Each scene shows the same named points in several views. A view is turned or mirrored, and shifted as a whole, has a little noise and may leave points out.

Scene 1
View 1
Q598: [  1.1   3.3 -19.7  -2.4  25.1 -20.8 -17.2   4.4  22.6 -29.2  16.7   4.8
   2.9  11.4   6.0  19.9  -5.1  -2.6  23.1   0.7  -1.3 -11.4 -14.0 -19.1
  -8.2  -4.8  -3.6   8.7   6.5 -16.5]
Q533: [ -7.1   9.5 -37.0  -3.4   2.5 -14.7  -5.1  27.2 -44.2  -7.6  38.2  21.6
  21.9   6.8  -5.4  -4.4  10.3  10.5  12.2 -14.2  15.3  -7.1   9.9  -9.4
  -1.8  37.4 -38.2 -17.0  34.4   8.9]
Q202: [ -5.9  -0.4 -18.9   4.2  11.6 -12.1 -20.2  14.2  11.0 -20.9  18.6   4.1
  11.0  11.1   0.2   6.1   7.9 -11.9  12.3  -5.6 -14.3  -2.8   4.9 -11.8
  -7.2   4.9  10.4   2.1   3.6  -6.8]
Q300: [ -5.1   1.4 -26.3  -2.8  20.1 -15.9  -1.1   6.0  23.2 -21.3  10.7 -21.1
  -0.9   5.4   8.4  16.1  16.0   1.9   9.3 -30.7 -18.7 -19.6  -7.8  -9.1
 -28.7 -15.2   4.8  33.1  -7.5 -10.5]
Q102: [-10.3   0.7 -40.6  22.6  39.3 -16.2 -34.9   2.3  38.1 -37.7   2.2   2.7
   7.3  -1.9  12.9  30.0 -18.6   3.8  28.6 -20.1  -9.1  -3.9 -13.1 -25.0
  -8.7 -18.6  -1.7  25.4   0.2 -19.1]
Q682: [  8.4   9.0 -10.4 -33.0   3.6 -24.0  20.0  13.4 -19.6  -8.1  36.9  -2.3
   1.2  18.5  -1.7   2.5  24.0   3.9   8.9  -1.6  11.7 -26.8 -10.5  -4.2
 -18.3  17.7 -22.7  -0.3  18.1  -1.7]
Q566: [  3.6   4.6  -6.0 -28.5 -13.2 -13.9  20.2  20.9 -25.7   1.0  37.7 -10.8
   5.4  20.1  -7.3 -12.6  43.2  -7.9  -5.6 -10.5  -8.3 -20.1  10.4   6.1
 -24.5  23.0  -1.8  -1.8   9.1   6.9]
Q132: [-12.4  -4.4 -22.5   7.6   0.8  -3.1 -11.4  18.2  12.1 -11.6  13.1 -17.1
  10.0   7.0  -0.4  -2.6  31.2 -15.3  -4.9 -32.8 -37.0  -4.2  20.9  -0.2
 -24.9  -1.6  27.9  19.2 -12.0  -1.4]
Q991: [-20.6  -5.1 -43.0  32.8  19.3  -1.2 -33.6  15.2  28.2 -24.7   0.4 -11.4
  14.8  -5.1   6.8  11.1   8.9  -5.6   6.9 -45.4 -38.0   3.2  16.2 -11.9
 -19.6 -13.3  22.4  29.8 -12.3  -7.4]
Q823: [ -5.8  -3.3 -19.5  23.4  33.1 -14.5 -50.1   4.8  47.0 -40.8   5.1  19.0
   9.6   9.4   6.3  24.9 -24.3 -18.6  31.1  12.6 -13.1   8.8  -6.8 -28.3
   8.8 -10.7  20.2   0.3   0.5 -22.0]
Q608: [-11.4  -0.7 -24.8  11.9   0.3  -5.1 -24.6  25.9 -13.2 -12.3  24.6  16.2
  22.4   9.2  -6.6  -6.9  13.1 -13.9   5.8  -9.4 -14.1   6.7  22.1  -8.0
  -1.8  23.9   5.3 -13.5  13.6   3.6]
Q541: [ -8.4   6.3 -33.4  -9.2  -2.5 -11.1   9.4  24.7 -31.6  -2.8  31.4  -6.0
  13.7   6.0  -2.6  -6.1  31.7   8.7  -1.1 -35.8  -4.9 -16.2  13.1   0.1
 -24.2  21.3 -19.2   7.9  14.6   8.4]
View 2
Q608: [ 14.6 -12.7   4.4  -6.4 -27.5 -11.1  -3.0   0.1  -2.1  50.6   1.3  20.7
  -8.6   3.3 -22.3   1.9   2.1  -9.3   3.1  32.5  -1.3   6.5  11.6  12.2
  16.2  -2.5   1.2  -3.7  -2.4 -11.2]
Q682: [-26.0   5.7  -1.6  29.9  -6.9 -18.8  46.0 -16.4  -0.2  23.0  -4.5  11.8
   5.6   5.8  -7.3  10.9  -9.8   2.2 -14.9  40.7  17.6 -13.9   1.9  -0.4
  15.3 -17.5 -28.1   8.2 -12.6   1.8]
Q533: [-10.5  -5.0   5.9  -1.0 -33.9 -32.9  45.0 -11.2 -18.6  58.5  -6.1   8.4
 -28.8   0.5 -27.6   5.5  -6.4  10.7  11.8  44.1  12.5  -7.4  -5.9   4.9
  12.9   2.2 -15.1  -5.9  -8.0  -0.1]
Q566: [-26.3   8.1   1.7  25.4 -20.6  -7.5  32.4 -20.9   8.2  32.1   2.4  27.6
  21.1  11.6  -2.6   8.8  -9.4 -16.1 -11.0  45.9  10.6  -2.1  16.5   8.5
  29.0 -33.8 -17.8  12.9   7.1   0.4]
Q102: [ 11.7 -27.1 -17.3  18.2  -0.1  -4.0 -40.6  17.8 -11.1  -4.8 -18.2 -10.8
   1.0  16.0 -37.1 -11.6  22.0  19.8 -19.6   3.0  23.7   9.2  -2.3  -9.9
 -25.7   7.7   6.6 -31.1 -34.6  -6.2]
Q823: [ 43.4 -29.5 -11.0   5.1  17.1  -1.6 -50.3  28.4   1.4   3.7  -5.9   1.6
  -3.5  -0.6 -24.1  -0.7  13.2   6.1 -26.3   2.2   2.3   1.7   4.6  -2.2
 -16.7  22.2   2.7 -14.4 -41.1 -21.8]
Q300: [-19.0 -10.0 -15.2  33.8 -11.1   3.6 -20.3  -2.9  -0.2  -5.7 -14.0   3.5
  26.8  26.2 -23.1  -9.7  15.6   4.6 -21.3  17.8  27.7  13.2  10.3  -6.3
  -5.5 -26.5   1.2 -18.9 -10.8   2.6]
Q598: [  5.6 -15.1 -10.7  22.0   7.7  -8.1  -9.6   8.8  -1.8   2.7 -10.3  -0.4
   3.6   6.8 -19.7   1.3   6.5  10.1 -23.8  15.6  15.4  -3.8  -0.3  -5.7
  -9.3   2.1 -10.4 -10.0 -31.7  -8.5]
Q991: [  7.4 -24.9 -11.2   7.7 -30.0   8.9 -57.0   7.8  -4.4  14.0 -11.4   8.1
  14.7  27.4 -37.9 -19.0  27.2  -1.6  -5.5  11.1  18.2  30.6  15.5   1.8
  -6.7 -17.7  24.6 -31.1  -1.8  -4.8]
Q541: [-30.3  -0.1   0.3  15.1 -41.3 -15.1  27.7 -19.5  -9.4  40.4  -7.5  14.9
   2.6  17.7 -23.9  -3.2   1.9   0.3   5.4  43.1  20.7   6.9   5.7   4.4
  17.5 -26.6  -6.1  -9.0   8.6   6.7]
Q202: [ 10.7 -13.9  -5.1  10.5  -8.4  -3.8 -15.2   4.2   2.0  21.4  -3.6  13.7
   6.2   7.6 -18.7   1.0   6.1  -3.4 -14.0  22.8   6.9   5.1  11.2   3.3
   4.7  -5.3  -1.3  -5.9 -14.2 -10.0]
Q132: [ -3.5 -10.7  -5.3  15.1 -28.9  10.6 -32.1  -5.0   7.2  21.3  -2.7  24.0
  27.6  23.7 -20.5  -9.5  14.3 -16.3  -9.7  25.5  11.6  24.4  25.1   8.5
  13.4 -32.7  12.3 -10.5  10.3  -4.0]
View 3
Q300: [ 23.8 -19.3 -41.8   5.8   1.6  -2.0   7.3  20.8  28.1  -2.5 -10.7  -4.5
  27.0  13.4  13.8   3.1  -3.1  -6.6   9.5   7.7   6.1  -3.1   7.1   4.3
  14.1   7.6  -8.1   5.8 -19.0  14.5]
Q991: [ 22.5 -20.6 -57.1   8.3  38.4  -7.2  -1.1   0.9  26.6 -14.3 -25.0   4.5
  16.7   9.9  17.7   6.9 -12.9 -23.9  24.8  19.3  -1.0  35.9   7.4   9.4
  27.8  26.7  -4.9  14.4  -0.4   9.1]
Q541: [ -1.9 -22.1  -9.2   2.6  -6.6  12.3 -16.0  -4.6  19.7  17.1  -4.8  -6.2
  -5.1  -2.4  -7.1 -16.6   3.8  -5.3 -10.5  22.5  28.2   7.2  14.1  34.5
  -5.8 -16.6  18.2  -0.3  -2.1  21.1]
Q608: [  4.9 -12.5 -20.9  11.5  18.4  -0.6  -3.0 -18.7   1.0   5.8   3.1  -8.6
 -17.6   5.9  -3.5 -12.4  -1.5 -22.8 -12.4  18.3  -0.7  39.5  12.8  45.0
 -14.7  21.2  10.4  -3.8   5.4   2.4]
Q202: [ 17.4  -7.6 -32.9  11.4  12.6  -4.3  11.2  -1.3   7.4   0.6   3.4  -7.5
   2.4  15.5   5.1  -1.7  -1.6 -18.3  -7.2   5.9  -7.3  23.3  10.4  25.7
  -6.2  25.4  -4.6  -2.0  -8.9   2.8]
Q533: [-13.0   6.1   2.7   3.4   2.9  22.7  -5.7 -26.0   7.5  28.4  10.2   4.9
 -20.8   4.8 -22.2 -10.6  19.0 -12.7 -37.2   8.1  21.5  29.7  17.2  45.6
 -21.7  -9.8  18.5  -3.3   4.1  20.0]
Q598: [ 20.1  10.9 -34.1   7.9   8.1   1.8  25.9   7.7  12.4   4.3   9.0   2.9
  15.0  25.1   3.7  11.9   9.9 -15.0 -16.0 -12.3 -10.4  14.6   8.2  11.1
  -4.3  23.8 -15.8   0.4 -18.9   7.7]
Q823: [ 29.4  21.2 -52.6  14.0  37.3  -8.3  37.1  -2.6   2.8  -8.8   7.7   6.1
  11.7  31.9  10.8  20.9   3.5 -31.6  -9.1 -16.3 -34.0  44.4   5.3  11.0
  -1.6  57.0 -25.3   3.5 -11.6  -5.8]
Q132: [ 21.4 -39.4 -41.1  12.2  11.1 -13.0  -8.2   7.7  16.6  -9.3 -14.5 -18.2
   7.1   3.6  15.7 -13.4 -18.1 -15.1  19.4  28.0   2.2  15.2   8.6  24.8
   7.8  18.2   3.6   2.1  -5.5   3.6]
View 4
Q608: [ 14.7  10.5  19.0  15.4   4.6  -2.6  -0.1 -16.5   4.4  -4.2  36.4  -8.7
  -0.2  -0.3  -1.0  11.6 -19.7  -1.2 -15.2  24.7  19.5  13.4 -26.6  15.9
 -15.0   9.9   5.1   3.8  -6.0  14.4]
Q132: [ 27.0   8.0  -4.1   0.9   9.3  21.3  25.6 -16.1  36.6 -18.5  23.2  -4.4
   0.3   5.6 -11.0   0.7   6.6  10.3 -24.0  11.2 -10.4  25.5 -52.6  15.4
  -4.3  16.1  -2.4 -13.2   0.8  -4.4]
Q102: [ -5.7  13.7  11.5  13.3  -5.1 -11.7  20.9  11.6  20.3 -24.3  14.1   2.6
  -5.0  13.4  31.1  13.4 -12.5  22.6   3.4 -27.0 -23.2  24.8 -17.1   9.9
  10.9   8.9  37.6 -16.2  37.0 -35.8]
Q823: [-13.4  10.8   2.8  23.5   4.2 -18.1  17.5  10.1  22.0 -16.4  18.8   0.5
 -18.6  22.1  57.6  11.2 -19.9  20.1  -4.4   1.3  14.1  34.7 -11.8   9.4
   5.5  15.0  49.8  -3.7  32.8 -29.5]
Q682: [ -2.2 -12.6   8.4  -2.5  10.2  41.7 -15.0  -3.4   8.9   1.5  13.7 -18.4
  31.5   6.6  -6.9  15.1   1.4   6.5  19.6  26.6   1.8 -14.5   4.0 -14.8
  -3.9  -0.2  -6.4  -5.2  -5.0  31.3]
Q566: [ 16.9  -9.9   1.3  -5.6  16.0  46.9  -5.0 -16.6  19.6  -1.4  20.0 -17.4
  25.7   2.9 -23.2   6.2   8.0   2.7  -1.4  37.4   4.4  -5.2 -22.0  -4.5
 -10.8   5.8 -20.0  -4.9 -18.0  34.5]
Q598: [-10.4   0.1   5.0   9.7   4.5   9.9   5.1   8.3  17.8 -12.4  11.1  -6.3
   6.6  16.3  27.9  13.2  -7.4  17.2  11.5   0.7  -4.2  11.5  -2.9  -3.2
   5.9   7.3  26.2  -9.8  22.3  -8.8]
Q533: [  6.3   6.5  40.7  11.0  -2.6   1.3 -24.3 -12.1 -20.7   3.0  34.8 -14.0
  23.4 -10.8 -18.4  22.9 -26.7  -6.4  10.7  15.7   7.6 -16.3   1.6   4.8
 -15.8  -3.7  -4.7   2.8  -8.9  32.8]
Q991: [ 21.4  18.3   5.6   7.9  -0.9  -4.4  32.6  -6.3  31.9 -27.1  23.4   2.8
  -9.0   5.4   2.2   4.5  -3.7  16.0 -21.1 -16.6 -23.9  32.9 -50.5  23.1
   1.1  14.9  15.6 -17.7  19.8 -28.6]
Q202: [  5.3   4.8   5.5  10.5   7.3   7.8   9.0  -4.5  20.1 -11.4  22.1  -6.1
   0.2  10.7  14.0   9.5  -8.3  11.1  -6.2  14.0   5.4  17.3 -21.3   7.0
  -2.5  10.8  15.0  -4.7   8.5  -0.8]

Which points are out of place in each view (at most two, in the order of its rows)? Write none if all are in place.
view 1 | Q682
view 2 | Q566
view 3 | Q300
view 4 | Q102, Q991

Scene 2
View 1
Q618: [ -3.6 -31.4  32.6  -7.8 -17.5 -35.6   2.5 -27.6  14.3  13.9  19.7 -46.2
  15.0   9.3 -16.5  29.2 -15.1  -2.9  -2.6 -12.7  -0.9   1.6   9.4  -4.1
 -29.7 -14.7 -27.4   7.6  18.7 -36.0]
Q15: [-10.4 -22.3  12.1  -8.3 -13.6 -12.0  -9.2 -35.0  -5.4  13.8  10.4 -29.2
   7.7 -27.5 -28.9  17.7 -19.6 -15.1  12.4 -20.3 -10.1  15.3   1.1 -14.3
  -4.7 -10.0 -26.2  22.6  30.8  -8.8]
Q527: [ -1.7 -15.6  14.7  -7.3 -16.3 -12.3  -7.0 -28.7   3.9   5.5   8.3 -37.5
  17.5   0.6  -6.4  21.7 -18.7  -6.9  -5.0 -12.5  -5.9  13.6   7.8 -10.9
 -12.9 -11.4 -15.5   9.5  18.3 -19.1]
Q118: [-14.1 -10.3  -1.3 -20.1 -10.7   6.5 -27.1 -30.9 -18.2   8.5   5.5 -20.5
   0.0 -37.4 -25.4   5.8 -17.7 -18.9  17.9 -18.2 -15.8  21.8  -4.2 -18.9
   8.5  -8.8 -18.5  26.3  35.1   7.9]
Q393: [ -4.0 -21.5  10.8   4.2 -18.4 -10.3   1.6 -38.6   1.6  11.3   5.5 -31.1
  19.9 -21.7 -20.7  24.4 -26.1 -14.9   1.2 -18.8  -5.8  19.0   6.3 -14.8
  -6.3  -8.1 -23.1  20.4  23.4 -15.2]
Q954: [ -8.6  -7.2  -0.5 -24.1 -17.0   4.1 -31.0 -21.1 -11.2   4.7   5.9 -28.4
   3.4 -16.5 -12.6   6.7 -15.2 -12.7   4.4  -9.9 -12.1  20.0   0.0 -16.2
   0.3  -9.7 -12.4  16.9  27.9  -1.2]
Q274: [-10.7  -3.2   5.9 -21.4   0.9   4.0 -21.5 -33.6 -14.6   2.4   6.7 -26.2
   8.1 -14.5  -4.0   9.3 -12.9  -8.3  15.2 -19.4 -18.2  12.9  -2.6 -15.3
   3.9 -15.0  -9.8  12.7  23.6   3.4]
Q175: [ -3.0  16.9  -3.7 -19.8   6.7  19.8 -24.0 -34.0 -14.9 -11.1  -3.6 -27.5
  20.2   3.8  27.9   8.0 -12.4  -2.9   4.0 -16.5 -22.1  15.6  -1.8 -15.8
  11.2 -17.7  11.1   0.7   9.7   7.5]
Q734: [ -2.2   2.4  12.2 -11.7   3.7  -0.6  -8.2 -36.6  -3.8  -4.2   3.7 -34.4
  23.3   9.9  19.4  17.7 -14.0  -0.5   3.2 -18.7 -15.7   8.4   3.0 -10.8
  -2.5 -19.2  -0.5   0.1   9.5  -8.4]
Q888: [-12.3 -29.7  33.7  -0.9   3.5 -30.3  13.7 -49.6   2.5  15.6  18.7 -33.8
  14.8 -16.4 -24.7  29.4 -16.9  -7.3  21.8 -30.4 -11.2  -0.1   1.9  -8.2
 -13.7 -18.7 -32.5  16.0  23.9 -18.1]
Q280: [ -6.9  13.8  -2.3 -23.8   7.3  17.4 -26.2 -33.5 -18.0  -8.2  -0.7 -25.1
  14.5  -4.4  19.2   5.9 -11.9  -4.9  10.9 -19.4 -23.3  15.3  -3.8 -16.3
  13.0 -17.5   5.6   5.5  15.5  10.8]
Q346: [ -9.0 -28.3  -1.9  -0.5 -34.4  -4.3 -14.3 -29.6  -5.5  17.8   4.8 -24.2
   6.7 -46.4 -46.0  15.1 -28.8 -26.1   2.3 -14.4  -3.0  29.6   4.7 -20.6
  -1.0   0.6 -31.9  35.8  39.4  -8.1]
View 2
Q175: [  8.1  29.8  17.2  -9.3  -0.2 -20.9   5.2  -6.2 -11.5 -19.8  25.9   0.4
 -18.7 -15.2  29.9  22.4   4.1   5.5  11.8   1.3 -13.9   7.5   7.6  13.7
 -16.9   4.2 -26.9  11.4   8.6  33.0]
Q527: [  5.7   9.4  -0.6 -12.4   1.2 -16.9   6.3  10.4 -11.6 -27.0  -1.4  -2.5
  -3.2  24.1   7.0   0.4  -5.9  -2.3 -10.3  -7.2  -3.8  -0.2  23.7   5.9
  -6.4   8.8   0.5  17.0   0.7   2.1]
Q393: [  3.7   9.9   2.9 -17.3   6.6  -2.7  11.4  13.2 -15.3 -15.9 -19.8  -7.4
  -5.3  23.9   3.6  -5.4   9.0  -4.7 -16.2 -19.2   1.7   1.4  26.9  19.2
  -9.3  10.8   7.2  18.8  -2.3 -10.0]
Q280: [  3.6  28.7  17.7 -12.5   3.9 -18.7   9.2  -9.6  -4.6 -13.6  19.7   2.1
 -20.7 -18.1  32.5  21.5   8.0  -0.5   8.6  -0.3  -9.5   7.2   9.1  11.1
 -14.4   8.8 -26.0   9.4  10.0  25.0]
Q15: [ -2.7   8.2   2.4 -20.0  12.6  -6.1  16.9   6.5  -2.9 -10.2 -20.9  -4.1
  -7.1  14.9  10.6  -2.1   6.4 -13.4 -16.5 -15.2   5.6  -1.8  29.2   8.5
  -2.9  17.8   4.7  13.1   0.7 -16.3]
Q346: [ -2.4   9.7   6.8 -23.2  10.8   3.0  19.8   4.9   1.4  -2.1 -38.7   1.4
 -12.1  33.7   3.1  -2.4  28.6  -8.8 -39.5 -20.7  16.8  17.8  19.1   8.7
 -18.8  19.4   0.0  17.5   2.7 -29.3]
Q118: [ -5.7  18.6  12.8 -21.9  14.8  -6.3  21.1  -9.2  10.1   2.6 -17.2   4.4
 -19.7   1.1  23.4  11.4  23.7 -12.4 -20.3 -10.7  10.3  12.7  15.2   2.6
 -13.0  22.2 -15.0   8.4   8.9 -12.7]
Q618: [  4.2  -3.4 -16.7 -12.6   2.7 -20.4   5.5  21.8 -13.5 -36.7  -8.3  -9.3
   9.8  38.4  -2.0 -12.5 -25.6 -10.1 -10.1  -7.4  -3.9 -16.7  39.3  -0.9
  10.2  11.5  21.1  17.5  -5.3  -9.8]
Q274: [ -0.9  19.0   9.9 -16.3   9.8 -14.6  14.6  -5.7   0.6 -10.2   1.0   0.3
 -14.5  -6.4  25.0  12.3   7.0  -9.3  -3.0  -5.4  -1.5   2.0  18.3   5.1
  -6.9  15.7 -13.1   8.6   7.1   5.0]
View 3
Q175: [  3.3   6.5 -30.8   7.4  38.7  11.4 -10.3   3.1 -22.9 -24.0  -3.4  30.5
 -31.2   7.2 -15.1   9.9  -2.9  -3.8 -18.2 -10.5  27.7 -21.7   3.0  -5.7
  24.6  20.1  19.3  -8.2 -20.6   9.4]
Q118: [ -7.2   7.6  -9.3  -7.5  44.4  -4.0  -3.1  14.1  -3.4   2.9  -0.5  -2.2
  -5.6  11.8  14.0 -22.0 -14.6 -16.3  -1.9  18.4  12.4 -28.4   7.3 -12.2
   1.3   4.9 -10.9 -23.4 -12.8   9.0]
Q734: [  0.3  16.8 -12.3  -4.5  19.1   4.1 -18.5  -5.7 -12.3 -18.4 -14.1  21.1
 -21.2   6.4 -21.0   6.4  -0.7   1.7 -13.4 -19.0  18.5 -10.4  12.9   1.8
  25.4  18.4  15.8  -4.5 -23.1  21.7]
Q954: [ -1.4  10.4 -19.1  -7.6  32.4  -1.3 -15.2  12.2  -3.9 -14.5  -3.3  -1.0
  -6.7   3.4   0.7 -21.1 -16.0  -8.5 -11.0   4.9  19.6 -28.5  12.6  -7.1
   4.5   4.3  -5.9 -11.1 -16.4   7.3]
Q280: [  2.2   5.6 -26.0   4.1  44.7  10.7  -9.7   4.2 -21.0 -17.4   0.2  27.2
 -28.4  10.7  -9.3   6.0  -2.9  -5.3 -18.4  -2.5  23.9 -24.2   1.4  -8.7
  20.4  17.5  13.0 -10.0 -16.3   8.5]
Q618: [ -4.5  32.4  15.7 -31.7 -11.7 -11.1 -34.3  -8.4  13.1 -11.2 -25.6 -12.5
   7.3  -0.6 -19.7 -20.6  -9.2   8.4  -7.1 -20.6   5.7  -4.5  34.7  10.3
  10.6   2.6  -5.9   1.7 -22.7  34.2]
Q888: [-12.9  28.8  32.5 -27.4   9.6 -11.5 -13.5 -11.3   9.2  16.4 -22.8  -1.8
   0.3  18.2  -5.2  -8.1  -0.2  -1.5   4.6  -6.1  -6.2   1.1  21.8   2.6
  12.5   9.1  -4.9 -16.1 -17.2  41.0]
Q346: [-12.8  14.3  -6.1  -8.6  21.0 -19.2  -2.9  17.9   9.7   5.0 -15.1 -29.2
  10.7  -1.1  20.7 -38.8 -23.9 -23.3  19.5  13.9   9.7 -22.2  16.9  -5.5
  -1.3   2.9 -16.2 -33.0 -25.5  17.1]
Q393: [-10.4  21.1   0.6 -10.0   8.6 -13.1  -8.8   3.2   5.0  -0.1 -23.2 -11.6
   0.0   0.7   1.8 -17.6 -12.0 -12.4  12.5  -6.0   9.7  -8.4  18.7   1.4
  13.1  11.8  -1.2 -23.1 -28.6  27.9]
Q527: [ -3.4  21.9  -5.5 -13.3   4.4  -6.7 -21.5  -0.3   1.6 -15.0 -20.2  -3.1
  -3.5  -1.5 -12.7 -13.7 -11.1  -1.7  -2.5 -15.6  14.7 -11.3  22.8   4.5
  14.8   9.2   3.0  -8.1 -26.0  24.3]
Q274: [ -2.6  11.2  -8.2  -8.0  37.9   2.5 -11.3   3.5  -9.5  -7.2  -3.5  12.1
 -14.4  12.8  -2.7  -7.0  -6.6  -5.8 -12.9   2.8  14.4 -21.9   8.4  -7.7
  11.4   9.2   0.4 -12.5 -14.0  13.0]
View 4
Q274: [ 11.0   3.3 -12.7  -7.5  -0.4   6.4 -13.1  11.9   4.9  16.5  -5.2  -4.9
   1.1  11.9   0.7  -0.5 -20.5   6.5   3.3  15.0  -9.3 -20.2  11.4   7.2
   0.2   5.0 -11.5   2.3  14.8  -8.3]
Q15: [ -7.6  19.6 -15.4 -18.0 -24.2  -5.5 -15.7  -2.0   2.7  12.2   2.5 -19.6
  -7.0   7.7   4.1  -3.6 -19.9   0.0  -3.7  17.3 -12.1 -11.8  -5.2   8.3
 -21.1   9.4  -6.3   1.0  11.0   7.3]
Q618: [-20.5  14.8 -11.9  14.7 -27.1  -5.4 -28.1   8.6  -1.7  20.3 -17.3 -22.1
  -7.5  34.2  13.4   0.2 -34.0  -7.4  17.0  38.9 -15.3 -16.5 -24.5  -8.3
 -47.3  19.4  11.3  11.8  -5.9  22.2]
Q280: [ 27.0 -11.9 -15.0   3.1  10.2  18.6 -12.9  22.8   6.7  19.6 -15.0   3.3
   1.3  14.5  -5.8  -2.2 -26.5  10.6   9.1  10.6  -5.4 -24.1  19.5   7.6
  17.3  -1.7 -17.9   3.2  13.3 -23.4]
Q734: [ 13.0 -10.2 -17.3  15.1  -4.5  17.0 -23.7  22.9   6.2  21.7 -23.8  -5.1
  -3.2  30.3  -0.3  -2.4 -39.8   6.3  16.9  20.3  -9.0 -21.4   1.6  -5.2
  -1.6   9.1  -6.6   7.2  -2.4 -14.1]
Q393: [ -6.8  14.9 -20.0  -8.3 -35.3  -0.7 -22.4  -0.5   1.4  11.9  -7.1 -26.0
 -15.2  11.8  -1.5  -9.9 -31.3  -3.0  -0.1  17.1  -9.7  -7.8 -13.2   7.3
 -23.2   6.8  -6.9   1.4  -0.3   2.1]
Q954: [  7.6   6.6  -9.4  -3.3  -1.7   2.5  -8.8   8.7  -5.3  14.9  -7.0 -10.3
  -4.4   1.0  -2.1  -5.2 -14.1  -4.3   4.9  21.0  -5.6 -19.3   8.7  21.3
 -10.7  -7.0 -13.6   6.6  21.7  -0.2]
Q118: [  6.3  15.3 -12.2 -24.1  -7.4  -2.6  -5.6  -0.3   1.0  10.3   7.4 -11.3
  -3.3  -6.5  -1.1  -4.5  -9.4   2.0  -8.0  11.0  -7.7 -15.5  12.3  21.0
  -3.4  -1.5 -16.6  -1.5  25.7  -2.7]
Q888: [-17.2  22.4 -18.5 -17.1 -31.8  -6.4 -26.8   1.0  14.1  15.8   2.6 -18.7
  -2.0  30.6  15.2   5.0 -32.5  10.4  -0.2  19.6 -20.5 -10.8 -15.4 -16.8
 -27.2  33.2   6.5   0.2  -4.5  11.5]
Q175: [ 29.6 -17.3 -16.6  12.0   9.1  23.4 -16.1  26.7   5.2  20.3 -22.9   3.1
  -1.6  18.7  -8.9  -4.4 -32.8   8.5  13.3  11.8  -3.9 -24.4  17.1   6.4
  17.7  -3.6 -17.1   5.7   7.2 -27.8]
Q346: [-10.5  27.3 -16.8 -25.7 -36.3 -10.7 -11.3 -12.8  -6.4   5.7   6.6 -32.1
 -17.6 -13.6  -5.1 -15.0 -12.3  -9.9 -11.8  14.5  -6.6  -5.0  -7.3  28.7
 -26.9  -6.5 -14.9  -2.2  16.5   9.4]

Which points are out of place in each view (at most two, in the order of its rows)? Write none if all are in place.
view 1 | none
view 2 | Q527, Q15
view 3 | Q618
view 4 | none
